A landscape with many valleys, sampled at points; each row gives a point and its height.
A ball rolls from a point to the lowest of its 2 nearest points, and stops where none of them is lower. Distance is the straight distance between rows; heights are no part of it.
k170: [156 205 120 152 108 117 156 147 118 138 108 161 148 131 138 176 161 115
  92 135 103  97 186 125 125 143 114 119 161 127 196 123 132 136 122 135]  height 309
k317: [120  87  88 173 169 141 142 125  61 152 179 162  96 117 136 148 151 119
 106 151 121 172  63 116 169  92 149 134  88 121 127 167 112 115 179  63]  height 285
k36: [132 191  94 107 149 116 154 130 160 125  81 128 163 107 119 124 145 118
  85  91 149 141 178 111 101 116 105 159 180  86 173 118 116 113 129  97]  height 699
k739: [134 139 119 164 127 154 190 154 111 162 111  76 154 178 137 186 163 130
 156  88 118 135 152 115 166 122 119 132 137 133 128 125 120  55 150 192]  height 335
k465: [164 177  87  84 128 133 125 141 171 136 138 145 154 137 144 147 154 153
 115  57 143 166 172  98 160 125 100 159 175 119 149 118 109  96 154 140]  height 721
k823: [113 155 119  93 144 117 172 122 185 110  78  57 124 135 148 111  92 113
 104 114 199 125 153 121 134 147  86 167 123 138 118  97  88 122 152 110]  height 557
k478: [ 90 145 169 107 101 137  88 120 126 116 102 107  80 110 128  89  75 130
 172 146 129 134 110 145  85 202 126  82 164 162 112 110 138 162 120 126]  height 91
k276: [132 137 161 106 116 105 111 127 115 109 154 164 144 185 142 157 142 165
 123 113  97 170 132 102 161 152 137  78 122 138 140 146 196 168 118 118]  height 462
k474: [135  81 107  95  69 102  88 155  83 150  90  87 109 155 167 171 131 152
 203 161 106 137 155  96 187 109 135  83  83 161 115 133 166 153 139 116]  height 622
k846: [143 170  78  72 167 112 139 120 179 120 188 171 139 154 153 153 167 165
  94  74 110 180 157 101 157 125  96 153 176 130 149 134 140 124 134 136]  height 753
k418: [102  96  99 109 136 132 178  73  88  90 180  36 107 102 174 122 147  83
  73 164 102 101 120 131 177 133  84  79 112 159  83 124 133 112 154 107]  height 346
k477: [134 178 112 123 165 107 199 111 138 139 122 130 159  96  99 102 132 120
  52 101 126 156 145 110  82  75  89 195 160  65 167 106 103 100 125  80]  height 684
k231: [161 131 163 198  79 153 136 154 111 145 103 118 129 111 127 146 136 114
 136 219 133  59 150 168 129 163 109  87 105 138 178  98 115 134  88 132]  height 808
k166: [117 113 102 152 141 165 152  93  81 119 187  93 175  96 148 159 174 110
  96 135  89 119 127 158 153  99 108  84 137 127 130 157 120  47 118 152]  height 472
k767: [146 156 114  79 135 172  87 100 183 128 186 175  92 111 117 101 146 142
 108 105 147 167 125 107 106 137 113 192 164 109 128  63  93  97 142 129]  height 242
k971: [131  30 157 191 124 106 163 152 123 146 107 171 131 120  97 176 112 162
 173 137 106 128 127 108 142  94 125 111  36 127 116 155 120 157 119 116]  height 208
k789: [122 112 121 113 160  97 142 104 127 102 191  74  96 113 143 148 102 133
 110  93 143 149  61  98 155 127 144 161  91 201  67 156 146 115 122 118]  height 424
k599: [114 114 149 162 136 144 131 104 137 121 177 156  65 130 107 123 132 130
 140 130 144 144  83 113 130 125 143 163  86 119 110 105  82 132 138 113]  height 360
k549: [121  99 129 117 118 100 109 158 108 150  85  90 165 133 119 109  93  67
 121 173 100  84 122 137 122  86 126 107 123 117 132 192 165 152 139 118]  height 455
k844: [130 173 160 123 141 149 105 105 131 144 122  85 129  94 130  94 114  66
 108 151 137  62 145 166 102 133 114 122 185 157 140 125  96 130  95 153]  height 238
k890: [122 153 132 141 178 118 170 138 174 127 114 126 168 109  86 106  93 107
  92  78 145 122 104 122  64 110 115 184 141 100 133 136 100 100 106 122]  height 642
k929: [150 134 128 129 148 124 144 133 157 167 138 222  81 160 114  99 122 153
 127 101 128 129  92  87  91  89 163 222  94 106 147 132  89 138 157 124]  height 702
k613: [160 121 148 109 110 124  66 134 169 156  89 196  78 133 135 102 132 179
 182 106 156 102 153  92  94 148 160 155 163 132 106 106  99 160 119 180]  height 733
k501: [142 125 126 168  98 112 150 168 119 122  68 101 131 149 144 161 124 151
 167 147 138 122 189 132 155 139 119  96  91 147 152 119 123 132 100 150]  height 385
k215: [161 165 155  87 113 144  66 100 122 120 157  87 146  96 142 112 148  88
 123 140 108  93 134 169 114 142 131  98 207 168 126 136 133 125  87 191]  height 289
k872: [ 96 130 114 120 111 142 109 104  52 152 184 144 114 150 134 130 162 111
 103 182 104 143 105 128 187  99 111  97 125  94 141 163 158 138 170  77]  height 283
k37: [142 168 100 162 103 155 119 115  64 145 122 152 165 121 133 147 180 104
 107 163  83  97 147 167 143 108 122  97 146  73 192 129 135  97 145 114]  height 558
k364: [183 151 129 119  64 135  66 144 115 133 123 152 147 135 135 135 162 134
 141 124 121 114 146 127 144 158 151  94 162 137 147 132 140 128 112 191]  height 409
k211: [162 179 142 143  99 115 124 141 143 140 118 164 120 151 120 134 140 123
 126 117 124  96 166 129 111 124 125 155 144 125 147 128 106 152 134 156]  height 391
k147: [136 146  68  93 135 135 112 127 132 117 131 111 135 130 142 128 172 131
 126  77 147 174 143 125 169 110 130 142 157 100 146 129 120  99 154 133]  height 688
k80: [ 83  60 118 164 173 128 150 133 122  90 104 145 123 116  92 103 108 146
 125 133 164 173 120 110 117 118 156 138  82 116 120 101 124 135 149  62]  height 193
k924: [117 108 198 105 122 113 114 111 133 111 135 187  92 170 124 162 115 180
 195 142 105 139 167  97 146 152 128  98  82 140 129  88 170 212 114  95]  height 682
k811: [133 140 105 110  97 155 120  89 104 126 207  70  73  99 155 143 183 100
 122 148 106 134  99 150 170 115 119 135 136 130  83 124  94  72 130 160]  height 487
k213: [183 148 117 133  90 116  90 172 148 129  72 162 149 146 155 166 147 149
 164 116 144 114 193 113 127 167 153 118 144 144 151 120 133 137  84 189]  height 453
k665: [139  53  91 118 147 120 110 114 105 108 126 112 124 108 141 161 132 172
 173  81 166 194 101 101 182 132 190 129  79 168  95 137 133 111 130 106]  height 452
k168: [144  59 205 111 137 102 102 149 150 130 129 214 144 155  98 132  97 183
 173 104  92 152 104  81  93 135 161 108  85 152 119 139 180 171  91 147]  height 337
k255: [121 151 141 155 176 118 180 103 141 136 164 160 158  96  95 115 128 103
  58 100 123 138 116 137  76  89 119 185 133  77 151 124 101 101  96 100]  height 664
k293: [125 126 168 122 117 115 111 139 165 131  83 180 118 140 110  98  58 144
 150 110 115 104 135 119  62 187 138 119 161 153 108 140 147 157 112 170]  height 246
k607: [ 94 142 117 107 193 138 142 119 185 115 165 177 126 139 113  94  86 144
 102  77 126 181 103 103  86 157 126 169 153 132 148  78 132 109 118 124]  height 638
k556: [122 113  81  99 121 117  67 156 110 132  67 143 152 142 127  87 123 141
 129 136 131 148 157 111 115 108 165 116 153  91 144 137 170 168 162 102]  height 697
k329: [118 111 170 117  96 127  82 132  86 149 130 109 155 122 126  96 128  77
 126 192  96  92 103 131 145  92 125  81 151  88 150 162 183 138 141  98]  height 494
k55: [109  95 105 126 173 133 164 100  97  99 215  99 174  99 144 145 156 124
  74 114  96 149 106 165 163  96 109  96 133 134 123 178 145  93 108 122]  height 434
k717: [138 165 141 116 180 135 152 132 198 142 142 131 189  93 121 127  98  95
  78  77 155 145 140 128  64 140  74 212 159 113 126 105  89  85  80 126]  height 616
k148: [112 158 107 172 140 117 210 149 117 114 109  95 163 135 125 157 148 123
  95  97 120 135 165 141 148 117 100 122 115 100 151 130 126  85 128 111]  height 321
k637: [153 179 101 158  95 153 108 156  61 153  91 103 163 119 155 135 171 109
 141 168  95  93 166 147 157 128 118 105 155 132 196 122 140  73 132 157]  height 589
k520: [184 164 134 164 104 130 118 171 171 142  69 114 134 127 143 150 130 137
 136 117 171  94 167 125 122 163 116 146 151 148 147 107 109 136  60 198]  height 486
k58: [130  98  99 135 186  93 147 146 149 113 103 114 202 128 102 103  93 126
 106  68 134 131  88 129 106 115 153 164 124 143 127 180 164 132 126 132]  height 559
k156: [103 127 135  85 133 113  90 137 109 141  98 175 160 145 117  65  98 115
 103 125  90 128 137 121 100 138 151  98 187  98 160 158 189 153 165 102]  height 715
k799: [145 145 129 136 123 122 127 164 177 121  54  77 142 124 142 110 109 117
 135 134 191  94 173 144 111 148 104 131 138 165 138 107 111 136  91 156]  height 511
k228: [155 154 124  98 122 154 103 100 159 113 191 230 102 140 134 117 163 175
 106  96 128 160 143  84 121 148 158 170 167 113 145  62  99 117 150 134]  height 305
k572: [ 99  93  96  92 122 114 132  78 104  82 165  17 117 101 174 110 139 102
 103 150 146 129  97 120 159 155 133  89 113 177  69 114 148 127 140  93]  height 318
k629: [132 104 157 115  94  97 103 145 123 102 115  44 199 148 147 134  98 115
 122 153 114 103 132 126 135 143 123  67 108 169 118 163 206 150  92 135]  height 495
k226: [123 118 145 146 119 128 105 164 112 145  33 122 171  85 105  90  87  92
 108 167 121  81 141 150  60 119 132  95 172 112 166 153 156 143 103 125]  height 392
k241: [146 120 128  85  84  93  92 157 113 137 107  96 148 178 150 154 124 146
 169 128 111 139 142 110 166 122 138  95 111 160 123 170 182 168 114 148]  height 593
k104: [152 158 138 193 115 123 161 162 154 149  77 136 145 104 108 132 137 110
 106 128 160  94 156 140  92 121 116 171 127  83 147 117  76 105  96 129]  height 675
k61: [ 86 106  95  73 151 123  96  84  89 120 109  46 190  98 147  82  84  92
 131 120 129  99  91 166 117 131 141  98 180 148 109 160 161 124 145 134]  height 377
k785: [119 136  59  78 164 110 111 134 133 128 127 117 131 157 154 117 143 145
 111  86 168 170 118 110 176 108 144 150 135 121 126 163 152 132 178 110]  height 657
k818: [116  95  91 170 171 113 161 113  83 122 189 116 142 103 129 143 147 113
  76 128 113 137  80 132 164 104 121 130  96 124 127 182 127 101 150  85]  height 371
k726: [129 102  76  97 175  98 114 157 134 113 105 141 196 160 133  93 116 156
 114  65 133 163  98 127 128 116 172 144 138 139 135 192 192 150 132 125]  height 514
k126: [105 135 119 171 112 164 136 132 121 122 110 102  86 111 126 104 159 111
 118 175 160 122 142 156 144 127 110 123 118  96 140  71  74 112 162  82]  height 786
k988: [108 133 144 139 170 158 139 113 199 101 190 169 139 104 108 126 117 139
  87  91 133 167  96 115  78 153 114 173 140 122 135  66 102  92  81 128]  height 623
k773: [131 125 170 127  89  89 150 154 137 166  96 135  87 172 122 147  99 118
 160 194 110  87 155 121 141  91 101 122  78 137 127 149 135 190 144 126]  height 269
k219: [144 132 161 132 116 161 109  92 140 137 211 208  51 150 121 138 127 166
 171 132 119 126  51 110 109 119 168 172  63 128 120 103  97 156 132 123]  height 394
k179: [117 129  92 111 139 120 175 126 150 126 103  69 132 124 150 121 124 119
 112 115 182 139 134 109 180 129 118 162  91 120 101 117 101 102 161 105]  height 584
k6: [144  93 169 155  94 130 104 141 146 161 114 143  57 119 121 130 105 128
 170 168 161  82 104 132  85 124 130 161  86 115  69 149  74 153 103 163]  height 704
k127: [105 109 109 167 129 164 169 111  43 154 188 157  88 131 122 155 171 124
 117 167 104 155  99 130 183 107 127 111  96  92 127 143 130 114 192  79]  height 184
k8: [116 125 157 109 149  96 153 108 135 111 145  46 174 126 127 117  88  78
 105 139 117  78 104 148 113 126 105 109 117 187  92 167 143 121 114 158]  height 610
k214: [ 89 133 110 110 142 126  97 135 142 123  53 121 136 108 117  69  70 113
 140 118 142 132 140 138  71 161 143 102 173 130 124 127 141 153 151 118]  height 751
k9: [137 148 144 184 141  99 151 173 155 169  37 143 137 116 103 106  90 116
 105 135 151  82 145 138  43 118 122 161 141 104 142 142 108 153  97 140]  height 676
k376: [123 121 143  97 127 108 152  83 145  99 180  51  45 110 146 154 124 130
 124 122 134 146 103 104 149 147 127 148  84 189  57 105 100 112 122 136]  height 367
k471: [149 119 136 197 113 119 183 151 137 149  90  74 156 102 130 121 137  84
 113 130 156  68 130 143 118 123  93 165 101  99 128 144  67  79  91 150]  height 653
k786: [125 104 125 144 119 105 149 133 109  98 121  63 199 144 148 166 126 134
 111 129 122 118 135 139 173 135 110  68  91 162 125 176 181 117 115 134]  height 456
k4: [119 130 110  80 179 144 136 113 195 108 149 104 189 112 111 129 112 152
 101  63 176 199 114 120 136 154 100 175 145 139 124  87 123  93 117 119]  height 555
k977: [128 104 167 118 102 111 106 141 116 168 124 152  82 154 108 120  84 120
 177 187 119  98  99 111 119  95 135 141  94 124 102 159 128 193 145 119]  height 186
k270: [159  85 138 124  97 144  57 130 151 160  67 206  60 117 126 103 147 190
 202 141 156  99 160 121  96 122 157 142 135 102 117  81  95 173 134 139]  height 724
k38: [ 98 144 120  68 140 135  91  89 124 109 177  76  72 121 125 103 119 108
 127 130 136 138  95 131 125 131 127 141 155 157  88 124 120 135 149 130]  height 236
k309: [ 78 152 115 110 180 122 153  95 158  56 205 139 118 167 138 152 137 167
  83 118 133 193 151 137 149 146  89 110 127 156 130  83 176 146 120  91]  height 795
k772: [131 153 158 131 104 162 105 109  87 136 169 134 146 120 129 131 165  85
 112 181  85  84 120 155 149 109 117  82 146 100 165 137 140 129 128 113]  height 525
k420: [118 164  98  62 146 170 103  96 171 135 181  99  83  98 138  92 124 106
 117 111 149 160 121 128 137 111 102 173 169 121 108 105  90  98 152 127]  height 155
k703: [111 176 188 113 124 153 105  96 133 109 145 127  75 102 119 103  77  98
 121 155 126 102 121 155  85 188 112  89 180 183 131 102 134 153 108 131]  height 149
k817: [110 114  55  93 165 105 169 135 112 127 106  87 115 158 163 142 137 153
 132  99 177 170 130 108 210 113 133 163 104 141 105 144 135 123 178  80]  height 621
k107: [128  94 105 130  97 118 136 149  75 174  98 111 112 179 152 198 139 151
 202 129 107 142 149  98 197 103 149  91  71 151 107 157 161 127 153 153]  height 643
k341: [135 134 158 174 122  94 144 160 173 162  81 128  90 142 112 118  90 119
 144 147 163  82 131 127  78 112 114 179 114 119  97 152  79 163  94 159]  height 690
k292: [144 152 101 131 124 170 137 124 119 163 168 170  74 115 126 137 170 140
 133 117 131 161 105 116 155  97 135 176 120  64 142 106  76  98 184 108]  height 597
k149: [134 112 105  83 172 150 130 106 179 102 183 118 133 108 141 126 126 144
 118  72 148 204  66 109 138 117 123 175 130 151 110 109 122  81 112 133]  height 519
k659: [121  80 190 106 128  86 129 139 123 115 168 163 139 166 147 173 127 183
 168 124 101 183  94  76 167 131 145  85  91 146 115 155 202 182  94  88]  height 436
k740: [140 118 133 106 158 125 120 117 155 107 179 103 132 126 116 126 120 127
 122  82 135 144  70 109 116 127 145 157 116 158  94 147 126 114 101 168]  height 477
k521: [124  94 116 164 101 160 145 159  49 181 134 170 111 142 117 170 159 141
 166 165  87 137 111 105 171  92 157 107  94  80 140 159 134 115 184  98]  height 307
k776: [144 151 161 123 150 139 102 125 129 133 106 194 143 111 109  82 107  89
  87 134 117  75 122 147  55 167 152 135 202 103 148 125 126 125 105 161]  height 331
k920: [100 155  92 107 173 136 165 115 143  95 194 138 120 157 156 162 152 181
  97  95 126 199 138 132 177 121  93 135 134 142 143 134 160 112 131 111]  height 780
k10: [138  90 140 133 105 127 108 137 136 156  91 196  68 142 113 156 152 179
 208 133 146 109 174 127 139 107 126 124  91 106 146  97 106 182 145 119]  height 712
k603: [105 149 103  95 182 131 128 120 167  90  99 180 165 133 114  84 112 149
  84  63 141 158 142 117  88 161 139 151 193 121 145 102 150 118 143 116]  height 655
k741: [163 143 113 140 132 128 142 150 141 169 109 202 115 118 100 102 159 147
 105 102 133 130 116 109 105  94 171 189 126  55 154 137  86 115 153 124]  height 673
k409: [102 145  96 104 102 164  99 102  62 129 191 135 122 149 166 130 186 136
 112 147  91 168 139 142 195 116 118  63 152 108 151 135 170 126 155 112]  height 348
k154: [105  86 115 138 133 121 111 149 117 146  65  84 150  93 103  72  82  79
 117 169 135  84 117 154  79  97 131 121 137 120 127 161 137 135 134 108]  height 420
k229: [142 120 139 193  87 154 120 168 110 147  66 151 121 111 121 130 129 123
 129 222 123  83 156 154 118 126 117  91 115  98 190  93 139 152 115  95]  height 802
k217: [107 115 112 116 110 135  97 130 137 119  73 100  71 125 133  94 120 131
 159 164 184 143 169 118 140 123 141 127 129 129 132  90 108 157 165 102]  height 768
k733: [142 170 195 134 127 149 116 100 141 115 157 110 105  87 122 130 123  83
 100 164 121  64 126 171  85 163 104 107 165 180 127 103 109 147  70 152]  height 195
k914: [154 145 128 185  94 178 150 130  98 130 157 165 134 120 106 174 187 140
 126 128 106 111 130 157 133 155 133 117 143  87 144  94 100  80 129 149]  height 535
k986: [119 136 129  74 106 136  78 120  74 125 177 164 123 163 157 142 182 172
 142 125 119 187 129 102 195 149 147  71 133 132 133 133 180 158 150 105]  height 408
k824: [144 160  76 122 110 137 102 135  80 131  76  59 170 132 167 107 138 101
 129 166 120  93 167 146 166 113  98 104 139 150 178 138 148  92 130 131]  height 613
k749: [127 151 158 124 127 118 114 138 145 145  68 200 146 111 114  81  48 112
 120 130  96  82 126 158  36 194 132 110 195 129 143 165 150 135 101 162]  height 292
k916: [ 86 169 166 109 145 113 130 110 129  86 130 145 123 166 116 136  97 130
 104 152 121 140 167 126 127 183 115  79 143 165 147  88 174 178 134  79]  height 654
k694: [120 145 147 184 106 138 132 147 129 126  82 152  84 115 108 110 134 118
 120 186 151  99 155 157 102 129 130 126 126  89 158  91  97 146 130  93]  height 794
k456: [124  65 108 126 157 103 105 131  99 116 133 136 133 140 135 137 123 150
 166 115 140 178 102 105 160 122 171 117  91 149 108 163 157 157 142  92]  height 497
k899: [119 109 124 118 175  82 154 121 138 110 137  67 197 114 108 109  72 106
  95  94 145  94  72 138 105 117 128 147 124 171  85 187 148 128 118 145]  height 590
k636: [145 179  81 150 108 102 150 167 123 146  49  81 152 139 152 118 124 112
 122 156 124  96 197 136 138 101 104 138 137 132 187 121 133 122 145 127]  height 641
k523: [107 126 176 129 111 136  90 127 165 139  76 187  49 118 130  84  40 172
 195 135 120 116 107 125  49 186 145 129 149 152  97 113 111 170 123 154]  height 196
k666: [128 152 157 114 103 105 162 107 160 112 128  41  58 141 166 133 125 118
 138 146 151 113 137 136 142 162 109 130 100 196  89 101  92 143 110 147]  height 313
k881: [122 164 156 116 135 150 112  88 154 111 198 156  67 125 113 109 134 105
 110 153 118 118 104 154  99 135 117 143 153 136 114  78 100 132 130 134]  height 588
k44: [142 196 113 165 135 106 207 138 130 121  91 114 157 126 140 175 139 106
  75 127 119 110 212 141 127 138  97 125 135 123 198  95 126 108 118 110]  height 210
k503: [130 144  90  72 140 109  93 125 130 122 133 115 198 155 140 101 118 126
 106  84 112 127 119 143 130 133 149 121 166 161 127 180 182 139 136 163]  height 459
k379: [155  96 160  94  82  96  70 164 108 136 127 110 172 153 131 139 113 111
 153 139  90 119  82 100 145 118 140  80 131 145 107 208 197 140  93 158]  height 556
k819: [ 83 144 123 113 164 128 112 118 139 122 112 137 110 135 105  73  85 114
 130 119 137 145 107 126 106 142 140 148 147 128 122 126 123 148 163 117]  height 742
k935: [ 86  80 164 119 107 138  90 140 131 133  74 163  72 102 123  84  49 150
 202 155 119 142 112 130  60 179 132  85 149 128 110 111 125 177 132 108]  height 153
k246: [156 183 169 118 122 132 109 100 169 139 220 133  75 131 126 128 137 116
 124 131 115 102 111 146 101 124 101 179 152 148  98 118  92 124 108 178]  height 569
k16: [134  83 112 137 123 151  86 123 106  92 135 139 138 114 138 148 175 182
 167  82 140 204 125 114 177 155 191  85 109 122 118 114 131 107 120 127]  height 393
k105: [173 152 156  76  66 131  39 104 103 131 159 105 135 124 146 124 167 119
 133 133  88 123 111 142 132 141 153  84 152 157 125 153 158 120 100 172]  height 351
k109: [160 153 103 154 144 140 174 122 118 176 158 179 104 112 111 120 168 125
 100 111 116 140  93 117 110  84 132 210 115  35 160 131  72  96 163  95]  height 639
k353: [121  86 178  87 111  95  89 143 112 129 137  61 193 115 142 121  82 107
 132 133  99 118  73 107 127 131 139  58 151 143  99 182 212 138 106 126]  height 524
k45: [140 108 190 121 117 108 125 132 159 137 123 225 121 161 110 124  80 160
 154 116 106 111 114 103  76 152 151 135 103 152 115 130 152 168  98 169]  height 294
k447: [ 96  99  96  75 143 110 101  76 115  95 148  24 161 106 149 109 108 116
 117 117 147 132  79 139 136 148 147 109 165 170  76 130 158 117 139 113]  height 349
k906: [119 113 102 166 140  97 188 138 138  79 110  89 179 145 129 165 123 147
 120 110 148 139 152 131 165 134 116 110  85 143 118 137 129 116 121 128]  height 401
k77: [109 167  88 105 147 145 172 110 120 134 190  97 118 150 175 174 178 126
 118 129  96 149 162 157 193 119  83 119 164 132 121 134 137  77 142 147]  height 444
k227: [ 73 115 178 130 151 115 164 115 138  76 112  88 140 140 114 106  86 107
 109 168 135 125 144 139 108 167 102  77 121 171 126 105 166 167 129  83]  height 640
k699: [116 139 144 149 162 167 146  89 159  89 225 147 115  89 105 146 152 104
  94 129 107 148 109 158 109 131 102 149 138 120 121  78 109  94  97 122]  height 606
k592: [139 155 128 171 105 196 153 117 119 133 178 168  98  97 114 156 173 140
 126 129 132 150 109 153 144 134 118 143 129  64 134  77  66  71 154 113]  height 563
k768: [122 168 137  91 145 122 139 132 200 116  74  49 133 130 154 112  91 117
 132 110 198 117 156 132 111 171  92 147 171 176 125  96 118 138 125 147]  height 533
k505: [131 129 168 195  85 151 180 139 108 122 143 133 103 130 124 159 137 126
 131 186 125  90 133 147 132 145 104  99  83 125 121 111  89 128 122 131]  height 174
k598: [136 140 126 179 128 180 164 113  84 133 183 143 179  99 130 180 195 101
  98 116  78 124 132 177 144 136 119 105 158 106 146 109 114  56 108 163]  height 504
k498: [134 179 147 138 135 120 169 121 177 140 199 150  88 151 130 147 117 117
 124 119 125 109 112 125 113 104  80 201 112 126 126 112  74 126 130 150]  height 534
k235: [146 115  84 129 101 102  97 175 102 150  30 150 178 132 114  93 126 135
 111 145  93 114 174 135  87  90 157 110 142  80 179 135 179 152 131 122]  height 680
k248: [141 176 127  83 140 143 110  88 128 126 188  98 163 117 175 137 148  82
 112 141  84  90 165 171 145  97 104 117 188 167 131 142 137 126  86 167]  height 342
k885: [ 98 113 126  78 125 124 121  79  96 106 142  38  72 128 147  92 104  83
 114 171 141 111 103 121 136 143 135 108 127 179  70 124 131 144 166  97]  height 286
k994: [ 98  96  96 113 128 120  96 146 127 114  56  72 127 139 131  84  95 120
 151 155 173 133 157 146 120 135 130 106 139 142 115 109 150 154 153  98]  height 759
k204: [145 100 155 213  84 158 139 135  97 145 133 112 127  95 103 134 156 114
 127 175 124  76 100 158 108 136 124 103  93  95 121 139  81 100 118 139]  height 237
k434: [149 140 146 120 114 173 114  88 147 116 220 237  65 147 126 130 156 176
 125 126 113 130  95 125 110 141 148 157 114 115 138  61 114 142 137 129]  height 354
k423: [129  98  88 163 135 109 161 174 137 150  39 120 135 119 111 142 121 144
 148 108 150 133 149 125 138  81 144 158  84  99 128 139  98 116 128 115]  height 575
k965: [111  59 179 139 127 105 142 145 128 138 121 182  97 147  85 161 101 148
 179 171 108 113 113 116 123  99 128 130  51 120 108 126 131 200 129  96]  height 268
k500: [129 159  88 104 162 113 121 124 138 132 108 160 176 135 120  75 142 128
  70  83 125 140 144 118 105 113 144 151 176  86 158 142 145 130 145 122]  height 674
k573: [167 102 156 187  71 154 126 152  92 157 148 167 137 127 107 165 153 144
 169 146 108  99  97 142 116 121 148 112  92  88 120 160  94 106 122 163]  height 306
k131: [111  77 124 168 136 153 106 133 114 117 114 187 117 109  92  93 152 142
 136 135 151 171 104 126 108 116 164 134 104  70 140 107 114 135 148  88]  height 265
k585: [ 99  87 118 143 114 134 137 120 106 108  96 105  76 130 127 129 144 133
 160 161 163 140 160 128 165 138 142 117  80 113 119  74  97 128 154  88]  height 777
k669: [146 133 112  85 137 139  97  92 129 114 225 106 104 103 143 136 168 111
 112 109  92 147  91 150 155 111 120 128 149 134  95 157 118  85 105 155]  height 445
k687: [122 147 173 159 111 116 197 122 149 113 155  87  85 138 132 140 132 107
 125 157 143  90 123 134 142 143  92 145  73 164  92 112  72 126 126 142]  height 251
k999: [ 80 139 179 119 147 116 133 109 119 110 137  88 145 130 108 103  70  85
 115 136 102 103 113 142  95 149 106  86 138 158 110 153 149 152 131 117]  height 626
k88: [111 162 181 117 123 125 117  99 151  87 144 198  91 184 129 153 119 175
 132 139 124 146 173  95 119 180 125 100 135 159 151  72 163 203 144  98]  height 668
k487: [119  69  75 129 148  98 131 164 123 124  84 116 142 136 118 132  99 137
 157 120 153 144 137 117 156  90 146 132  88 132 105 160 135 158 144 113]  height 537
k62: [128 136 136 139 125 150  82 130  99 161  64 156 164  91 109  64 119  86
 100 142 124  79 120 158  62 132 157 118 182  86 151 144 132 118 117 135]  height 363
k371: [167 105 139 131  88 118  81 129 114 163 130 133  66 113 105 124 124 106
 167 142 146 110  80 116 121 105 169 160  91 130  62 159  92 144 125 163]  height 718
k495: [127 146 114 104 174 142 169 122 192 112 143  81 196  97 116 139 109 117
  82  89 162 154 147 135 117 140  68 176 140 117 123 118 106  81 114 107]  height 586
k291: [110 117  94 123 129 136 196 106  70 125 185  76  99 136 164 163 168 116
 104 138 108 132 124 138 194 126  85  98 108 152  92 138 131  87 162 135]  height 386
k991: [139 134 157 152  82 120 140 148 116 137  97 143 118 172 134 181 127 152
 171 161 110 123 177 120 166 115 121  93  88 138 139 131 130 174 135 133]  height 336
k690: [137 151  81 157 124 104 139 157 119 124  32 118 182 126 127 133 137 130
 101 133 126 123 190 132 113 104 125 110 142  96 191 112 161 123 128 124]  height 662
k42: [121  50 121 194 162 118 182 138 121 115 120 135 134 127 111 152 123 161
 141 116 143 171 112 103 157 104 139 133  49 128 129 135 106 127 135  91]  height 66
k668: [136  67 146 114 130  89 124 123 112 150 113 198  80 151 112 170 147 193
 225 111 110 139 161 101 168 115 125  96  58 144 132 105 152 195 131 104]  height 696
k713: [111 118 137 137 167 116 136 139 147 138 137 187 108 149 103  98  89 132
 125 109 118 140  94  97  89 114 156 188 101 138 138 152 124 151 142 126]  height 725
k942: [ 92 127  72  56 147  95  94 119 126 110  85  69 198 144 150  93  95 124
 143 104 138 119 116 148 129 134 151 125 176 150 125 166 190 152 155 132]  height 413
k377: [159 174 138 151 116 106 164 150 163 178 147 167 109 145 121 138 141 128
 135 106 124  91 127 121 114  99 109 213 112  94 133 151  73 125 127 147]  height 475
k3: [147 150  89 129 111 169 143 140 108 123 133 105 172 153 145 186 178 159
 145  65 120 181 157 126 179 138 134 111 161 132 144 108 135  61 129 181]  height 215
k959: [132 121  88 150 106 133 116 154 121 153  83 112 133 113 119 114 147 100
 136 132 157 121 127 131 134  99 143 151 113  89 125 144 106  95 140 137]  height 608
k574: [154 137 113 128 111 156  99 130 126  94 135 168 156 133 128 149 182 172
 133  67 131 185 162 120 174 164 161 112 151 112 145  87 135  91 113 161]  height 324
k251: [159  87 122 159 103 138 123 154  86 174 134 186 103 136 111 158 150 139
 174 129 107 124  95 122 154  93 174 130  81  99 120 170 111 133 142 143]  height 375
k436: [ 98 115 145 164 154 115 156 154 152 123  69 134 148 111  85  76  73 109
 112 115 144 111 100 134  49 130 125 152 126 114 108 149 119 134 117 135]  height 661
k826: [120 108 142 165 120 165 107 117 134 111 128 146 100  93 100 115 156 147
 145 126 169 152 101 123 131 133 161 136 102  89 105  88  76 113 121 124]  height 317
k342: [150 170 126 101 135 149 120  77 145 127 231 128 130 100 162 154 179  98
 113 129  83 124 160 176 150 105 110 124 181 122 115 136 128  94  88 170]  height 390
k803: [156 156 123 172 106 134 159 168 117 140  85  89 161 145 150 170 144 121
 164 115 138 104 164 135 142 134 110 129 121 130 144 122 110  74 115 187]  height 400
k568: [125  44 200  95 124 104  90 140 127 120 143 159 138 140 113 162 102 188
 199  99  92 174 106  69 110 156 174  83  87 168  99 130 187 171  83 103]  height 381
k983: [129  92 104 163 115 121 140 136 117 119 118  65 156  91 117 126 136  98
 115 134 159 103 116 131 137 111 129 124 100 120 106 151  88  81 127 146]  height 631

For each start below, name the point where the ball stops.
k109 => k127
k235 => k293
k603 => k44
k255 => k505
k10 => k420
k58 => k420
k465 => k215
k436 => k505
k104 => k3
k229 => k127

For each start below, name every point that the ball comes to, in order.
k309 => k916 > k227 > k999 > k8 > k899 > k58 > k726 > k503 > k942 > k61 > k447 > k572 > k885 > k38 > k420
k36 => k500 > k603 > k607 > k988 > k699 > k881 > k246 > k498 > k377 > k211 > k170 > k44
k474 => k241 > k379 > k353 > k629 > k786 > k906 > k148 > k44
k156 => k500 > k603 > k607 > k988 > k699 > k881 > k246 > k498 > k377 > k211 > k170 > k44
